The views of a scene show one set of named points, each view turned or mirrored, and shifted as a whole, with a little noise and some points left out.

Scene 1
View 1
z_429: [ 1.24 -0.05 -1.94 -0.82  1.79 -0.74 -0.20  1.48]
z_392: [ 0.46  0.64 -0.12  0.73 -0.63  3.39 -1.05  0.72]
z_656: [-1.16  2.51 -0.60 -3.69  0.73 -0.53  0.92 -1.28]
z_356: [-6.29  2.19  2.61 -4.01  2.78  1.76  0.69  2.00]
z_921: [-1.50  2.11  1.32 -2.25  0.42  1.60  0.83 -0.79]
z_504: [-0.55  0.86 -2.18 -0.85 -0.09  1.59 -1.54  1.19]
z_965: [-0.83  2.36  2.62 -3.24  1.57  0.10  1.90 -1.06]
z_288: [ 1.61  0.44 -0.16  1.78 -1.26  4.13 -1.24  0.67]
z_678: [ 1.30  1.52 -1.69 -2.41  1.02 -1.46  0.75 -0.91]
z_586: [-1.59  0.38  1.10  0.36  0.67  3.68 -0.81  2.59]
z_199: [ 1.66  0.88  0.33  0.04  0.21  1.63  0.45 -0.04]
z_788: [ 2.39  1.75  0.04 -0.22 -1.98  2.96 -0.11 -2.42]
View 2
z_678: [-0.61  0.07 -2.94 -0.75  0.12  0.39 -2.84  3.51]
z_199: [-0.52 -0.10 -2.37 -0.57  2.39 -2.55 -1.93  1.19]
z_288: [-3.40 -1.61 -1.18 -2.39  2.69 -6.27 -0.71 -0.12]
z_788: [-0.38 -0.83  0.29 -0.03  2.61 -2.48 -1.76  2.04]
z_965: [ 2.52  1.24 -2.05  2.58  2.33  0.73 -2.47  1.82]
z_356: [ 2.80  3.48  0.34  3.98  0.59  1.92  0.84 -2.31]
z_656: [ 2.04  1.12 -0.32  2.21  1.25  2.03 -2.17  2.83]
View 3
z_429: [ 2.66  1.30  1.39 -0.60 -2.61  0.53 -1.54 -1.00]
z_586: [ 3.33 -3.57  0.64 -0.65 -0.02  1.31  1.05 -2.06]
z_921: [ 1.01 -1.31  0.00  0.11 -1.14  0.81  1.61  2.18]
z_788: [ 2.78 -0.83 -0.08 -0.28 -0.80  1.01  2.39  2.32]
z_678: [ 0.99  2.03  1.07 -0.11 -3.25  0.17 -1.09  1.68]
z_288: [ 7.55 -0.29  0.58 -2.08  0.93  1.68  1.86 -0.12]
z_392: [ 4.23 -1.39  0.58 -1.11  0.27  1.31  1.80 -0.21]
z_965: [-0.95 -2.81 -0.81  0.97 -3.10  0.14 -0.69  2.04]
z_199: [ 3.69 -0.93 -0.13 -0.56 -1.56  1.17 -0.09  1.21]
z_504: [ 2.42  0.47  1.75 -0.74 -0.81  0.73  1.08 -1.09]
View 4
z_356: [ 2.03 -4.95  6.48  1.54 -3.47  4.69  2.46 -1.55]
z_199: [-0.28  0.74  1.27 -1.25  0.29  4.01 -0.49 -0.06]
z_678: [-0.08  1.44  0.82  1.28 -1.35  0.52  0.59 -0.70]
z_788: [-0.07  1.48  2.92 -1.47 -0.76  3.97 -1.92 -1.72]
z_586: [ 0.36 -2.68  4.29 -2.11  0.55  5.30 -0.54  0.62]
z_965: [ 0.95 -0.19  2.35  1.37 -2.88  4.24  2.39 -2.63]
z_392: [-0.14 -0.10  3.30 -2.52  0.84  4.23 -2.29  0.13]
z_656: [ 0.38  0.33  2.56  1.63 -2.79  1.45  0.73 -2.11]
z_429: [-0.27 -0.19  1.02  0.28  0.79  0.91  0.55  1.54]
z_288: [-0.98  1.17  1.81 -3.95  2.96  4.25 -3.70  1.66]
z_504: [-0.18 -0.88  2.98 -0.59  0.21  1.33 -1.72  0.76]
z_921: [ 0.70 -0.49  3.64  0.07 -2.14  4.06  0.38 -2.30]

Which points are out of place in each view (at most two, in the order of its rows)? Write - if all are in place.
view 1 | z_288, z_788
view 2 | z_656
view 3 | z_921
view 4 | -
